Points, in no order, along strands that fork and pass close to each other.
(in the rows, 128 means zero)
Points whose rows are less than 104 apart are linked; no others are. Some points are linked to none.
<115>: [102 155 128 122 164 139 130  97  98 162 119 124 158 145 128 153  46 138
 146 123 119  41 171 143  99 141 146 136 130 152  98 175 100 144 143 133
 120 125 158 102  79 122 130 120 113]
<622>: [170  99 106 125 124  82 141 166 148 161 106 152 102 134  95 129 160  92
  80 145 106 155 129  98 145 142 131 129 134 149 159  79 117 135 126  69
 159 119 128 165 190 157 107 123  82]
<1009>: [ 91 137 112 113 191 126 114 110  82 197 140 126 149 132 151 140  65 102
 154 127 133 106 204 156 112 156 138 186 134  79 127 192  70 145 139 118
  94 117 108 115 108 123 132 108 124]
<1155>: [130 133 115 142 107 114 134 143 139 154 140 144  98 139 112 137 139 122
 107 137 125 146 117 130 151 120 130 120 123 126 114 127 138 135 122 110
 125 128 133 147 135 126 121 117 116]
<1292>: [142 140 152 110 148 126  98 141 176  76  62  98 156 127 115 106 109 122
 140 155 117 110  87 103 114 176 159 133 154 161 184  99 110 106 121 105
 104 119  87 117 134 119 139 161 126]
<413>: [111 124 122 129 194 108 126  78 118 141 149  99 159 147 168 130 137 104
 117 112 159 121 155 141 122  77  89 171 172 115 141 181 113  65 158  58
 145 108 167 108 106 128 149 116 138]
<971>: [ 84 108 119 132 102 148 132 173  64 186 204 158 104 110 149 112 141 124
 151  98 166 196 195 158 158  87 125 136 127  67 108 119 128 166 132 166
 102 116 102 129 156 122 131 150 154]
<1188>: [102 143 123 117  65 187 119 142  85  98 155 153 127  72 136 134  68 170
 172 101 108 111 139 180 137 119 156 135  91  78 102 104 159 183 114 230
 100 135 117  88 133  96 146 140 177]
<874>: [156  85 140 122  90 156 156 221 163 115 111 137 122  92 109 113 180 153
 142 111 116 199  73  85 144 138 120 128 136 155 143  39 155 133  89 171
 138  97  77 137 174 165 144 164 127]
<827>: [142 140 131 112 120 146 121 158 183  76  56  91 122 113  77 123 120 164
 137 166  86  81  68  89 100 191 174  90 128 173 163  69 119 142 102 132
 124 126 118 144 123 121  91 161 106]
<91>: [138 143 125 123  74 150 118 145 152 106 106 123 117 104  86 132 122 169
 137 127 111 123  71 119 128 143 160 104  99 160 141  86 144 142  92 167
 107 123 127 118 115 122 116 142 133]
<1089>: [154 116 113 126 111 113 121 150 165 130  97 127 103 135  71 135 149 126
 108 158 111 121 108  93 124 163 157 115 130 158 138  98 117 126 116  81
 135 131 136 165 148 140  97 139  85]
<1025>: [160 106 116 147  87  71 171 124 116 188 161 191  81 147 118 149 195 127
  54 120 106 176 118 116 125 108 109  84  90 104  89  95 162 103 143 131
 157 169 150 180 133 146  89  85 104]
<501>: [ 92 121 106 124 178 128 124  77  89 188 178 123 122 150 164 147 106 130
 134 103 149  94 200 183 120 101 103 149 106  77 105 213 103 119 163 125
 121 138 143 106  76 130 108  98 134]
<717>: [101 115 120 137 185 113 126 147 104 167 149 140 159 127 187 112 110  71
 126 110 145 177 169 153 152 101  94 173 178  88 162 144 105 125 151  91
 109 103  93 121 178 117 162 127 142]
<1329>: [143 119 111 133  92 110 138 166 149 156 133 148 104 130 110 134 154 120
 102 126 118 163 108 111 155 117 121 127 124 125 123 102 134 138 118 114
 131 119 115 151 159 142 121 129 110]
<375>: [172 116 189 126 130 131 122 141 200  36 107  89 168  94 160  90 175 138
 153 114 143 193  52  96 120 125 130 138 148 159 175  96 159 120 111 172
 128 112  66 127 156 145 170 135 170]
<858>: [137 138 121 154 121 100 132  73 122 131 164 137 102 156 147 135 170 129
  97 116 160 134 127 142 134  81  90 106 111 134 101 165 160  86 138 116
 150 148 162 132  99 136 128 108 132]
<1090>: [152 137 165 111 139 131 113 154 180  68  57  90 156 109 127  95 110 133
 157 142 117 146  74 104 117 174 159 137 157 150 196  85 120 106 110 136
  95 103  81  99 158 122 160 166 145]
<1380>: [107 173 153  92 149 154 129 116  99 109 127 130 180 126 169 114  30 114
 183 109 143 120 145 157 137 137 149 189 139  95 149 174 129 149 120 188
  95 110  92  48 119 117 182 135 164]
<553>: [117 116 100 145 136 103 153  96  93 172 187 164 100 151 169 131 176 116
  93  99 156 172 174 167 151  74  80 106 118  67 108 173 150 110 163 138
 152 157 148 143 133 141 107  92 136]
<1361>: [146  96  83 141 172  89 129 148 126 176 106 148 111 147 108 137 131  64
  83 148 110 129 168 127 142 140 127 151 165 135 176 104  95 128 130  34
 156 114 131 147 191 126 118 128  85]
<565>: [161 136 187 119 146 120  94 119 177  56 120  95 171 121 170  94 143 119
 144 116 158 179  76 107 120 109 119 153 150 149 176 127 137  95 127 137
 113 114  77 100 149 127 190 147 179]
<1180>: [165 135 138 140 125  96 121 104 170  91 111 105 114 137 102 126 184 137
  96 162 115 101 106  84 107 142 126  95 114 171 123 126 131 111 134  83
 154 140 139 171 110 151 105 120 100]
<8>: [ 99 151 117 126 118 160 133 119  96 146 129 138 135 123 111 144  49 152
 147 126 114  50 148 149 131 134 153 124  96 136  92 145 128 162 109 165
 115 140 149 111  81  96 102 122 127]
<936>: [119 131 107 143 152 110 141  72 107 152 164 128 116 160 152 148 150 128
 103 104 159 116 153 163 138  82  88 120 126 105 100 197 146  87 155 107
 157 143 177 120  91 137 119 104 127]
<4>: [101 156 127 127 140 153 133 102  98 153 118 131 156 141 116 148  41 143
 148 130 110  42 154 142 113 149 159 125 113 152  90 160 114 160 125 149
 114 130 158 108  82 110 113 126 115]
<1254>: [ 96 144 106 126  80 171 128 128  86 137 149 150 114 103 106 144  66 163
 149 121  97  68 138 155 144 125 153 112  79 116  88 117 149 175 104 191
 114 148 154 110  97  86 105 118 139]
<1068>: [141 101  73 101 103 154 129 188 152 160  68 128  74 136  39 167 119 134
 132 165  77 102  98  99 126 199 178 115 128 154 129  64  98 156  92  91
 126 138 133 153 154 122  96 162  62]
<231>: [124 132 123 129 172 129 111 128 130 140  86 125 166 141 126 130  95  84
 134 140 135 109 136 128 127 161 140 171 173 142 147 141  94 107 127  54
 112 109 113 111 145 107 151 144 115]
<639>: [172  87  83 136 161  69 137 165 123 178 108 159  90 140  91 139 163  69
  68 143  96 129 155 108 148 146 138 127 147 146 185  83 108 128 133  40
 169 120 135 165 206 145 110 119  73]
<3>: [115 134 109 144 110 121 136 130 121 147 149 143 101 134 122 143 128 125
 113 125 138 135 127 147 154 106 118 124 114 113 101 150 144 134 121 129
 118 135 133 135 121 118 120 108 125]
<230>: [ 89 120 106 115 201 119 121 119  87 198 130 131 161 132 154 132  79  82
 148 124 130 124 208 151 120 151 125 202 151  75 139 179  66 132 143  93
 100 117 111 124 132 126 128 114 114]
<41>: [113 136 110 137 142 124 143  70 108 151 166 129 108 158 139 151 149 142
 119 101 151  76 162 165 131  87  98 104 109 122  80 193 149 101 156 133
 153 148 178 119  75 130 109  99 133]
<664>: [101 121 124 123 182 131 125 154 106 163 126 133 176 130 179 107  84  67
 141 125 139 163 165 148 151 129 113 193 175  88 154 145  88 131 147  98
  98 100  86 109 172 116 166 129 137]
<498>: [ 97 154 137 106 141 153 124 110  84 131 142 129 156 122 149 133  46 132
 157 117 138  85 154 169 125 134 148 159 105 106 117 170 118 155 126 177
 101 123 121  86  95 102 133 113 149]
<56>: [105 124  82 149 122 117 157 125  90 207 135 155  78 145  86 163 139 133
  96 148 109  96 186 140 145 145 143 103 112  88  77 155 114 142 144 110
 141 174 173 163 108 110  74 105  75]
<1159>: [116 113  84 150 181  88 158 103  89 186 152 163 109 142 144 135 159  96
  76 124 136 153 190 149 151  91  88 121 139  85 141 162 123 103 169  77
 162 142 155 145 142 141 104  91  98]
<384>: [115 120  86 162 144 102 167 103  92 201 138 164  86 151  97 161 153 121
  83 135 118 101 184 145 137 127 127  95 116  89  86 175 126 107 157  92
 162 164 179 158 111 128  75 101  77]
<140>: [113 161 162 114 133 158 116  82 111  90 146 138 164 128 161 127  57 141
 157  98 159  88 137 173 123  96 130 141  95 122 111 163 147 145 120 192
 126 127 148  70  93 107 163 129 182]
<218>: [126 163 165 153  94 161 109  89 141  59  82 109 157 136 105 127  50 176
 143 147  78  43 108 110  88 151 152  64 121 192 113 133 118 151 131 153
 121 138 171 124  80 111  97 165 127]
<620>: [158  89 137 112 147 123 111 190 189 100  57  98 140 116 105  93 159 100
 128 153 111 145  75  94 124 181 140 141 166 170 185  53 104 119 115  97
 139 103  98 155 193 160 118 151 119]
<886>: [128 161 151 147 122 132 105  60 135  77 150 111 139 141 149 125 127 148
 131 113 161  95 114 140 106  82 116  98 108 163 112 156 157 112 125 139
 142 136 162 117  81 117 149 126 159]
<721>: [ 76 104 108 119 106 165 124 193  49 183 180 164 120  96 133 120 107 128
 170 106 154 198 190 146 151 117 133 153 136  71 107 106 109 173 132 161
  85 109  87 119 153 121 139 157 141]
<1184>: [109 172 166  91 150 147 116  88 101  95 144 130 184 130 173 123  30 122
 171 103 155  98 144 171 122 113 134 175 115 106 131 180 131 152 124 194
 117 116 123  45 102 117 178 133 181]
<998>: [116 118 114 141 105 109 138 161 104 172 189 163  99 129 160 119 159 108
 112 112 141 193 159 142 158  81 101 122 132  84 126 124 140 146 138 141
 127 126  97 148 167 132 133 126 133]
<545>: [152 121 183 117 162 115  95 137 174  73 100  93 181 123 167  89 134  95
 140 121 147 184  92 104 131 130 120 167 174 148 188 113 121  90 134 111
 105  95  71  95 176 130 194 160 169]
<768>: [152  83  98 102 109 147 137 232 165 138  63 131  96 110  73 133 159 130
 130 146  91 160  78  84 142 181 141 125 146 153 148  30 111 139 106 126
 135 103 110 151 193 159 119 164  97]
<1376>: [124 124 119 142  68 143 141 168 117 148 173 149  91 120 123 138 150 141
 127 118 119 167 111 132 162 105 122 120 109  99 108 112 145 154 114 163
 116 126 109 142 148 124 134 129 142]
<490>: [106 123  80 146 100 125 150 141 101 195 129 156  71 145  69 170 126 134
 101 158  99  87 172 128 147 160 158 113 118 101  83 134 116 160 129 104
 143 172 167 168 117 107  79 113  67]
<615>: [100 110 113 143  67 131 139 156  63 180 212 183  70 121 139 129 183 136
 116 109 141 190 181 149 159  93 114  93  99  57  86 121 158 152 139 187
 130 152 135 155 142 134 117 123 152]
<66>: [ 84 131 113 104 167 127 105  91  68 207 165 129 135 128 148 140  63 121
 163 121 143 103 212 168 113 143 143 169 111  73 115 197  81 146 145 141
  86 130 118 114  93 127 120 102 136]
<195>: [150 133 126 131 117 106 112 123 171 113 110 118 117 129  92 124 159 128
 111 153 127 125  98  97 129 143 134 112 123 167 134 115 125 118 114  90
 131 123 126 151 130 142 115 130 109]
<1297>: [147 108 128 106  97 159 138 205 173  87  63 101 114  80  81 125 157 168
 162 136  97 166  46  88 123 184 148 108 128 157 153  34 146 137  89 175
 121 103 108 136 153 151 127 163 122]
<584>: [118 115  91 145 199  96 153  82  93 178 158 136 132 160 155 140 158 102
  82 111 149 137 191 149 142  72  77 137 154  85 142 188 115  74 171  62
 172 131 171 127 129 153 116  97 110]
<72>: [119 176 194 127 111 163  95  68 125  29 111 118 183 130 149 104  46 147
 162 110 134  85 125 137 104 106 134 119 110 152 126 159 142 127 119 178
 129 133 162  71  83 110 158 165 179]
<750>: [148 151 149 140 141 100 114  50 147  74 153  69 143 148 187 117 179 137
 109 122 163 108 116 114  92  70  81 109 151 150 135 172 147  69 154  89
 161 138 162 135  83 139 150 113 141]
<943>: [120 151 156 118 161 115 100  58 132  85 160  76 170 149 195 121 140 120
 129  94 191 117 125 135  96  63  97 146 160 131 139 183 143  70 150 109
 144 122 164  99  92 116 176 130 169]
<1139>: [160 106 138 122  86 129 146 167 178  89  91 118 109 110  82 115 203 154
 121 153 107 157  60  75 128 165 134 104 115 169 124  64 155 142 107 148
 153 134 132 163 132 163 102 116 101]
<283>: [110 113 107 137 198 109 144  90 112 165 145 120 145 150 162 144 133  99
 115 113 144 120 176 148 129  85  83 168 165 103 135 186 106  79 158  55
 149 118 161 120 114 138 131 109 123]
<278>: [128 119  85 158 162  89 167  89  95 189 148 166  99 156 121 152 160 107
  68 126 126 129 180 142 144  95 101  99 135  87 113 172 125  86 166  82
 172 152 180 150 126 144  86  95  90]
<699>: [111 163 137  94 137 156 132 145  97 122 105 132 161 120 157 116  36 116
 180 127 132 128 136 147 143 156 158 181 150  98 145 147 124 148 118 173
  82 110  83  65 130 102 166 137 145]
<109>: [124 156 142 148 122 128 115  57 123  97 149 109 125 146 148 135 138 146
 120 113 156  75 131 139 108  86 102  84 110 168  96 170 149 108 139 136
 144 135 184 121  71 118 136 124 145]
<1011>: [123 122 113 155 123 102 148 122  98 173 192 168  96 142 177 127 172 111
  93 105 153 189 165 156 155  68  86 110 125  77 114 151 151 129 151 139
 147 141 120 148 152 139 128 102 143]
<631>: [122  96  84 143 186 100 136 144 108 184 112 148 132 141 125 138 112  64
 103 143 114 129 181 137 142 139 122 167 173 116 162 133  90 131 132  35
 153 117 126 144 181 119 122 122  89]
<402>: [147  96 131 119  80 167 153 220 159  91  92 125 108  76  89 128 173 175
 156 121 106 189  54  83 136 166 134 114 126 154 135  35 154 132  84 183
 126 103  90 135 161 160 145 167 128]
<163>: [ 87 116  97 134 157 127 136 129  91 196 152 140 120 132 133 131 104 101
 132 129 137 140 191 164 143 128 116 150 129  80 112 168 102 148 146 111
 112 131 134 141 129 117 105 105 115]
<786>: [157 143 149 132  86 122 117 109 170  73 125 117 111 123 101 118 180 169
 116 138 113 117  73  97 112 128 135  87  81 180 127 107 160 138 102 161
 147 144 135 141  96 139 110 114 134]
<1057>: [133 130 128 131 158 119 105 129 151 129  98 121 148 137 118 124 115 100
 124 143 130 120 122 117 125 153 138 151 163 153 148 121 106 106 124  60
 112 114 116 119 146 116 146 145 119]
<313>: [129 169 189 143 110 156  97  81 146  22  93 109 180 126 134 106  52 161
 147 129 106  78  99 114  99 124 142  92 117 169 134 138 134 130 119 173
 130 133 147  91  85 114 128 172 160]
<764>: [110 121  92 149 163 106 142 121 104 180 140 148 109 143 127 139 131  98
 102 136 134 138 176 147 152 110 108 138 142  96 121 166 113 128 147  86
 144 134 148 143 141 126 108 104 105]
<21>: [112 121 129 135 158 124 128 133 120 147 158 134 146 137 178 119 117  89
 125 109 160 176 143 157 145  89  93 167 160  94 136 154 127 125 143 113
 113 109  97 120 159 118 161 124 156]
<521>: [ 92 137 116 118 131 152 127 141  82 165 139 136 139 121 130 134  69 129
 158 129 136 112 152 159 137 147 150 160 122  92 109 152 114 163 124 151
  90 127 113 112 115 100 127 113 130]
<1401>: [100 146 136 104 186 132 123 119 101 148 126 123 175 139 164 126  65  95
 155 118 145 114 158 150 129 143 131 196 147  99 136 186 103 119 140 121
  99 109 103  83 115 108 166 117 139]
<1250>: [102 135 121 135 142 136 131 101 110 146 166 135 119 139 145 140 116 125
 135 112 159 117 137 174 143 100 116 134 112 104 103 172 143 133 130 144
 119 137 137 120 103 107 133 104 151]
<571>: [135 152 132 127 115 150 116 132 167  90  67 100 129 132  81 135  93 158
 135 169  84  52  99  99  91 185 179  76 134 190 141  98 106 152 119 110
 121 132 136 146 108 119  93 164  97]
<787>: [156 115 164 117 160 116  93 149 181  83  80  92 172 122 144  88 143  93
 126 142 126 157  88 102 123 153 125 160 172 158 192  96 102  91 131  87
 113 104  74 118 178 141 160 148 147]
<822>: [161  97 152 115 165 118 100 181 193  86  56  92 165 117 126  87 147  92
 127 152 112 150  79 100 123 176 136 156 172 160 198  71 106 108 118  89
 124 100  80 138 189 145 138 154 133]
<409>: [ 94 113 120 139 117 135 132 159  86 168 188 154 110 117 159 121 140 116
 142 108 156 188 170 161 157  89 108 132 137  71 118 141 129 159 143 151
 106 117 103 142 160 122 138 130 151]
<192>: [147  97  97 102  90 143 140 206 164 136  77 137  90 115  60 144 158 142
 129 150  90 151  81  86 140 177 143 120 122 152 136  49 122 145 102 125
 133 116 125 155 173 157 109 152  90]
<188>: [167 120 148 131  57 115 153 121 155 104 155 147  87 128 103 129 211 163
 111 126 118 162  74 100 119 127 120  93  70 160  95  90 178 131 101 177
 151 151 143 149 111 144 115  96 135]
<711>: [163 102 110 118 101 103 148 190 156 155 114 153  99 129  89 128 177 114
  95 135 110 167 108  91 148 136 129 123 127 145 139  61 127 139 121 113
 149 117 119 165 181 163 116 130  94]
<980>: [158 109 112 109 103 121 130 173 171 119  82 129  88 129  42 139 178 137
 109 169  91 109  92  79 119 186 165 104 118 168 126  68 122 141 111  98
 157 143 144 182 143 153  82 137  75]
<928>: [123 158 132 136 113 145 114 113 145 101  88 116 137 131  92 128  97 158
 133 154 109  60 114 111  99 154 168  89 128 192 124 116 116 147 120 118
 120 128 144 127  95 111 108 150 107]
<235>: [100 144 130 113  73 188 130 159  78 100 157 145 130  74 141 134  75 164
 177 106 120 134 137 177 151 121 160 145 112  71 112 112 158 177 119 219
  86 124  87  85 143 103 163 152 180]
<963>: [169 134 139 151 125  82 129  85 157  91 125 100 109 139 125 131 196 139
  80 154 121 102 109  88  95 127 105  76 115 171 114 144 143  93 152  82
 173 150 151 176  97 157 111 107  97]
<956>: [171 107 158 126  90 112 144 149 175  96 142 133 121 116 129 110 200 145
 124 122 134 193  71  97 130 117 119 114 112 162 124  94 162 134 108 154
 142 125 114 142 146 156 133 114 130]
<42>: [146 144 145 112 106 140 120 145 175  71  76  99 133 105  91 121 121 166
 144 144 106 115  61 100 111 161 162 100 115 169 163  77 135 140  99 157
 115 124 107 126 122 125 110 147 127]
<1049>: [171  96 163 127 100 123 147 164 182  89 123 120 133 109 135  96 198 133
 132 123 137 205  67  92 131 121 114 127 134 168 136  73 154 134 112 152
 142 110  91 145 159 162 136 125 136]
<382>: [103 106  92 138 187 108 132 145 104 187 124 145 144 135 143 128 105  66
 111 139 125 143 184 149 144 133 110 173 178 101 162 139  84 133 142  57
 130 117 115 141 176 114 133 118 110]
<708>: [ 96 153 140 107 173 136 126  91  90 154 143 121 164 143 149 146  45 130
 154 113 134  60 164 154 103 124 136 156 120 121 111 189 104 134 142 144
 116 121 136  85  76 115 144 115 139]
<1404>: [144 144 152 129 154 126  96 118 171  69  82  90 152 125 120 116 123 127
 124 158 123  92  97  98 105 156 142 119 148 174 163 122 110 110 136  86
 123 124 105 136 119 127 134 146 113]
<656>: [121 165 188 119 127 160 107  56 120  49 133 125 180 132 154 115  49 148
 159  98 154  90 129 154 109  91 127 135 100 140 114 161 144 129 117 186
 137 129 168  67  88 112 168 156 198]
<399>: [159 129 141 122  85 125 133 143 174  88 106 115 113 109  89 121 189 161
 120 152 106 128  65  88 118 154 144  98  98 178 132  81 151 138  99 154
 145 136 127 156 116 145  96 117 112]
<996>: [ 97 143 119 126  61 178 120 137  93 110 162 153 121  87 117 146  73 171
 161 107 105  92 128 167 145 111 151 121  78  97  98 114 163 178 107 216
 107 141 139 103 117  93 132 121 167]
<391>: [139 139 132 142 160 121 105 112 154 102  92 100 143 137 110 131 126 115
 120 159 120  81 127 100 106 153 142 124 162 170 148 137 107 107 141  48
 129 123 131 138 120 126 134 142 101]
<526>: [158 138 139 143 128  97 118  56 136  94 160 111 117 154 167 127 189 139
 103 117 166 140 117 129 118  78  87 107 121 144 113 160 160  73 139 101
 163 146 167 140  90 143 144 110 136]
<30>: [148  99  84 100 102 146 131 198 158 143  66 136  76 127  38 157 148 139
 129 163  82 123  82  84 128 196 170 111 123 155 134  53 105 147 100 108
 134 132 137 160 159 145  97 161  70]
<684>: [125 157 156 142 111 157 106  50 123  80 161 127 146 133 149 129  98 154
 140  98 155  75 125 166 113  74 119  96  79 149  97 151 161 125 114 180
 148 135 181 103  85 109 153 127 182]
<299>: [178  95 182 128 106 138 146 170 187  63 128 108 150  95 150  85 197 143
 155 110 149 216  61  94 128 112 125 132 148 160 154  74 161 124  99 172
 140 103  70 133 162 155 157 143 161]
<78>: [134 167 183 149  99 157 101  99 157  26  80 100 173 132 125 113  56 170
 142 145  82  61  89 106  93 139 146  76 111 173 132 133 127 140 128 165
 129 133 140 113  85 116 112 172 143]
<6>: [142 149 141 132  73 145 113 111 156  69 119 122 121 109  97 123 140 173
 135 126 108 110  74 105 117 127 152  87  86 177 130  94 153 143  91 180
 127 135 133 119 104 119 113 129 145]
<524>: [ 92 113  96 131 169 114 144  90  88 193 172 142 113 144 143 142 140 121
 121 115 144 124 201 175 137  98  93 132 115  70 110 202 109 114 165 110
 135 150 152 127 100 138  93  96 123]
<826>: [154 117 167 107 129 136 123 185 186  64  53  86 147  88 121  95 136 143
 164 133 116 164  55  95 126 176 155 140 162 146 188  56 131 115 102 158
  98  94  74 114 170 137 151 168 149]
<341>: [176 136 155 145  86  90 145  72 148  94 153 129  92 146 125 130 223 157
  86 141 119 115  94  99  90 123 106  63  64 163  81 120 173 100 134 142
 170 180 167 164  79 140  96  92 120]
<1114>: [105 150 131 105 118 165 138 168  85 128 112 132 148 104 154 121  50 122
 180 128 131 145 132 149 149 156 155 177 157  84 145 129 121 153 122 170
  77 108  72  76 154 105 158 143 143]
<284>: [155  95 147 107 114 151 135 210 179  83  61  94 134  90 106 102 152 144
 154 137 111 174  56  92 129 176 147 132 152 152 174  41 126 122  95 154
 113  92  90 139 179 147 137 165 128]
<1189>: [116 139 140 122 180 115 116  73 124 110 142  83 173 149 189 119 132 107
 127 103 176 116 140 133 113  78  89 174 175 117 143 182 125  61 156  73
 139 111 158  96 105 119 170 123 155]
<1010>: [180  98 147 134 109  65 164 126 153 136 151 159 106 137 130 113 223 119
  75 129 127 199  98  98 117 107  99 101  94 149 107  83 168 113 139 118
 162 142 138 165 145 167 112  98 108]
<1115>: [103 136 134 138 143 138 129 129 112 144 166 136 134 129 161 130 108 116
 144 109 162 148 134 165 149 103 113 150 131  91 117 160 136 139 134 148
 103 117 111 117 132 106 152 116 159]
<609>: [127 124  75 119  86 152 137 174 130 168  93 141  73 138  47 170 113 141
 122 162  80  91 113 104 137 179 173 110 117 138 111  88 109 157 100 104
 124 151 146 152 130 113  94 148  64]
<358>: [ 92 127 122 109 163 132 106  78  77 184 182 128 130 127 169 138  73 132
 157 109 147  88 206 183 111 120 128 151  95  75 110 198  97 141 151 161
  97 136 127  99  78 122 122 101 157]
<1275>: [177 122 160 135  75  92 156  99 153 106 148 150  91 140 104 124 231 155
  91 137 118 152  83  93 104 137 112  73  66 162  82 100 181 108 119 146
 165 176 156 166 100 145  98  86 121]
<60>: [123 116  97 141 155 106 150  70  98 160 173 142 115 163 164 148 172 118
  90 100 158 142 163 173 149  71  73 115 118  79 103 192 151  80 166 118
 162 155 168 128 111 148 110  89 126]
<1017>: [125 124  81 138  92 129 143 151 118 182 109 152  72 151  49 176 130 138
 102 161  86  83 144 109 139 169 165  97 114 127  93 114 114 152 116  91
 138 167 156 164 123 114  90 134  61]
<518>: [ 92 112 118 115  95 179 124 202  56 155 169 151 122  86 133 125  95 140
 172 109 145 189 172 142 154 126 146 154 137  69 121 100 113 162 129 171
  81 106  65 115 161 110 149 172 146]
<406>: [141 135 148 140 155 103  95  96 160  86 123  91 150 136 150 114 156 114
 113 138 151 126 109 103 112 111 101 133 153 157 145 145 128  84 139  70
 133 125 129 132 124 134 153 131 135]
<151>: [154 120 123 145  71  94 157 142 129 161 161 167  76 142 115 144 184 139
  85 122 114 168 109 110 140 111 115  99  91 113  91 108 161 122 122 146
 148 152 140 159 133 141 111 102 119]
<517>: [102 147 128 136 145 132 132  66 114 133 156 122 131 154 145 149 115 149
 128 104 152  55 156 160 106  92 103 100 113 144  88 185 136 111 155 136
 146 135 182 104  60 128 124 112 142]
<1086>: [179 134 150 152 108  74 145  73 153  88 140 109 102 150 133 129 221 146
  80 145 119 114 101  88  83 122  98  68  87 164  98 136 166  85 147 106
 179 168 161 170  81 152 101 100 103]
<686>: [175 127 189 131 138 124 108 109 195  34 126  85 168 108 177 100 163 135
 150 115 152 191  60 102 115 112 122 139 142 158 171 119 155 109 123 162
 126 120  71 114 147 138 184 136 187]
<355>: [130 161 152 135 149 117 100  63 143  61 142  66 163 146 186 120 149 135
 111 118 162  86 116 109  84  74  96 121 160 153 138 171 140  84 157  95
 150 130 161 126  83 124 159 127 154]
<289>: [ 92 132 114 130 127 139 133  87  98 168 173 136 103 136 131 147 108 148
 135 111 139  66 175 175 137 107 122 113  78  95  79 184 138 148 134 166
 129 152 164 118  74 112 101  93 139]
<1332>: [118 122 118 127 183 128 116 140 126 149 105 129 175 140 157 120  91  64
 129 134 133 138 148 137 140 149 125 187 186 118 160 136  92 111 127  62
 111 108 104 106 163 109 164 136 123]
<983>: [157 101 139 110 118 135 124 187 181 107  80 106 131 105  99 108 159 128
 134 143 115 162  73  97 131 165 141 129 148 157 163  58 119 129 105 129
 119  95 100 143 169 149 124 145 120]
<107>: [101 128 134 112 104 172 129 193  75 136 144 140 143  92 151 116  83 125
 178 119 136 177 151 150 151 136 146 166 155  68 134 113 114 158 128 170
  78 104  62 100 170 103 155 161 152]
<1074>: [ 87 125  95 125 122 149 130 152  87 179 150 141 113 119 117 138  98 124
 147 141 130 129 163 155 148 143 136 144 126  83 101 145 110 169 136 137
  96 133 124 135 125  99 111 115 119]
<89>: [ 83 109  93 109 140 152 124 181  69 204 134 148 140 115 136 121  81  95
 163 133 132 169 197 141 146 151 143 173 165  76 135 113  73 166 142 120
  89 112  92 134 173 117 127 135 118]
<1078>: [114 162 141 141 120 153 116  96 125 104  93 114 153 136 106 131  73 155
 140 147 104  48 128 120  96 152 154  85 129 192 109 131 115 149 129 128
 117 133 165 124  83 112 108 149 117]
<1097>: [ 88 109  84 123 194 115 126 140  89 209 131 144 152 127 147 128  90  66
 138 131 124 140 211 151 131 147 119 187 168  85 155 155  68 149 142  79
 112 118 110 140 159 120 123 111 109]
<243>: [157 130 139 137  55 119 146 132 143 132 162 159  79 132 103 137 188 157
 113 121 117 155  88 115 143 116 123 101  80 139  93 104 177 136 103 173
 133 146 138 142 119 140 126 105 142]

Follow the links from the first point to the second, and from the first to the third. Name the last point that the two ways share.
<195>; <768>; <56> => <30>
<998>; <584>; <109> => <936>
<490>; <1189>; <708> => <1159>
<886>; <553>; <1189> => <936>
<402>; <1049>; <717> => <284>
<609>; <708>; <943> => <1159>
<391>; <874>; <565> => <284>

A fork is a point with three links. Follow the links from the first point to the second and name the forks in between, in order.
<886>; <60> => <936>
<1017>; <764> => <1159>
<764>; <195> => <1159> <30>
<717>; <822> => <284>
<1089>; <413> => <30> <1159>
<963>; <1159> => <30>
<41>; <163> => <936> <1159>
<278>; <41> => <1159> <936>

A fork is a point with three links, a tip a point with one. Leave the first point through the second and follow the links. Name the first fork or tip that comes.
<341>; <1275> => <1025>
<787>; <545> => <956>
<235>; <1188> => <1159>
<1025>; <151> => <30>
